A landscape with many peaks, sampled at points; each row gives a point and its height.
A climber steps from a point to the highest of its 6 nearest points, and stops where none of them is higher. Distance is the straight distance between rows; heights are no part of it.
z_653: [-45  -5   7  32  10 -28   0  70]  height 638
z_981: [ 45  27 -31  53  61  -7 -63  15]  height 639
z_899: [  0   8   5 -30 -33 -36  46   0]  height 804
z_362: [ -7  16  14  -6 -25 -40  45  12]  height 783
z_778: [ 29 -16 -21 -15  29  67 -47 -46]  height 770
z_467: [-25 -32   8 -40 -38   4  23  -6]  height 743
z_660: [-42 -30  14 -36 -56 -27  56   6]  height 699
z_739: [-11  11  19  -9 -35 -46  48  15]  height 771
z_914: [-38  -8  -8  33  12 -26 -10  71]  height 519
z_980: [ -2 -23   2 -16   4  58 -28 -33]  height 570
z_329: [ 22  -1   6  14  26  79 -53 -61]  height 686
z_243: [  8 -18 -11 -41 -14   8  10  -9]  height 648
z_71: [ 73  13 -39 -29  28   9 -26 -41]  height 794
z_175: [ 43 -14 -26 -38  11  32 -22 -33]  height 786
z_875: [-73 -19  53  14 -41  28  15 -30]  height 403
z_318: [ -3   1  16  16  15  74 -35 -54]  height 681
z_295: [ 11  -6 -39  24  48  -1 -54  48]  height 602
z_185: [-34 -33  18 -20 -18  40   4 -17]  height 714
z_306: [-88 -18  64  20 -61  26  31 -34]  height 30
z_559: [ 71  44 -26   6  34 -19 -15 -18]  height 750
z_448: [ 36   3 -50  35  68   1 -76  44]  height 587
z_391: [-32  -3  21 -26 -59 -48  62  17]  height 725
z_101: [ 33  26 -22  44  45  -9 -42  27]  height 658
z_327: [ 53  -8 -27 -36  17  29 -24 -38]  height 790
z_271: [-23 -21  12 -42 -46 -24  51   2]  height 767
z_710: [  0 -30  -2 -33 -13  31  -3 -17]  height 589
z_450: [ 19  28  -5  40  35 -24 -21  29]  height 615
z_488: [-16   4 -10  37  25 -17 -23  60]  height 484
z_832: [-17 -26  15  -2  -2  53 -13 -39]  height 395
z_107: [ -4  22  16   5 -17 -39  36  21]  height 763
z_94: [-20 -12  16   4   3  58 -25 -45]  height 829
z_760: [ 31  18  -6 -22   4 -25  16  -9]  height 310
z_827: [-16 -20   6 -38 -36  -7  33  -2]  height 749
z_999: [-30 -32  11 -39 -39 -10  34  -5]  height 744
z_757: [ 13 -26 -14 -21  13  52 -30 -37]  height 745
z_933: [ 63  38 -25  -8  24 -12 -11 -25]  height 768
z_995: [ 47  23 -16 -21   8 -12   3 -22]  height 495
z_508: [ -4  32  13  23   0 -41  17  21]  height 566
z_846: [-34  -2   0  36  11 -33   4  58]  height 819
z_186: [ 16  23   0   2  -4 -31  27   4]  height 541
z_248: [ 50  40 -23  39  53  -7 -45   9]  height 673
z_432: [ 24  31   0   6  -2 -30  17  -1]  height 338
z_830: [ 10 -22  -5 -35 -18   5  21 -15]  height 696
z_608: [  9 -24  -3 -25   0  39  -7 -27]  height 492
z_54: [ 53  41 -17  13  25 -17 -11  -7]  height 801
z_230: [-38 -15  31  15 -18  51  -2 -31]  height 504
z_453: [-25  23  24   8 -33 -55  52  22]  height 742
z_118: [-22  11   3  43  18 -25 -11  51]  height 808
z_7: [-23  17  15  39   9 -35  10  42]  height 511
z_202: [  5 -21   0 -10   9  62 -32 -38]  height 700
z_376: [-56 -16  47  11 -31  41   6 -32]  height 627
z_635: [ 27  10 -28  40  62  -3 -56  33]  height 629
z_460: [-57   0  16  40  -9 -42  23  66]  height 647
z_924: [ 23  12  -5 -30  -9 -23  24  -7]  height 603
z_814: [ 45 -17 -30 -27  28  51 -43 -40]  height 782
z_800: [  9  -6 -36  30  44  -9 -47  57]  height 600
z_79: [-72 -38  31  -9 -39  30  17 -12]  height 483
z_677: [-21  11  18 -15 -47 -45  55  13]  height 769
z_451: [ 61  13 -33 -35  21   6  -8 -28]  height 805
z_500: [ 68  48 -29  31  48 -20 -37 -10]  height 715
z_598: [  5  23   8 -11 -20 -46  42  11]  height 800
z_28: [-54 -40  21 -33 -49  11  24  -9]  height 590
z_226: [-27 -37   5 -30 -29  17  18 -15]  height 741
z_705: [ 37  37  -8  16  18 -29   1  -1]  height 469
z_232: [-55 -16   6  27  -3 -34   6  76]  height 606
z_250: [-12   2 -12  40  32  -8 -28  56]  height 547
z_930: [ 11 -18  -7  -3  23  65 -38 -45]  height 752
z_894: [ 11  22  -5  44  33 -12 -25  36]  height 604
z_895: [ 60  28 -21  -9  16 -10  -6 -20]  height 734
z_934: [-35  21  18  35 -17 -49  30  39]  height 705
z_455: [ 44  -2 -26 -41   8  10  -3 -27]  height 746
z_421: [-17  21  20  15 -26 -49  40  24]  height 751
z_909: [ 25  -5 -12 -38  -3   4   7 -19]  height 371
z_921: [-72 -42  33 -13 -51  20  27  -8]  height 75
z_502: [-48 -36  28 -10 -25  38   5 -22]  height 690
z_97: [ -9 -36  -2 -32 -17  26   7 -20]  height 713
z_36: [-22  -7  25  11  -9  58  -9 -41]  height 263
z_644: [  9 -17  -6 -34 -19 -10  26  -5]  height 735
z_584: [ 17  35  -4  41  29 -24  -8  23]  height 544
z_458: [-54 -43  15 -30 -51   6  32  -2]  height 463
z_92: [ 12  34   5  27  16 -28   9  23]  height 341
z_703: [ 56  42 -15  30  38 -19 -26  -1]  height 716

Where does a climber stop that starts at each point below?
z_757 => z_451
z_800 => z_54
z_930 => z_451
z_295 => z_54
z_450 => z_54
z_894 => z_846
z_107 => z_899
z_909 => z_451
z_635 => z_54
z_250 => z_846

For each start below, name every point that the climber comes to, in order.
z_28 => z_999, z_271, z_899
z_458 => z_999, z_271, z_899
z_186 => z_598, z_899
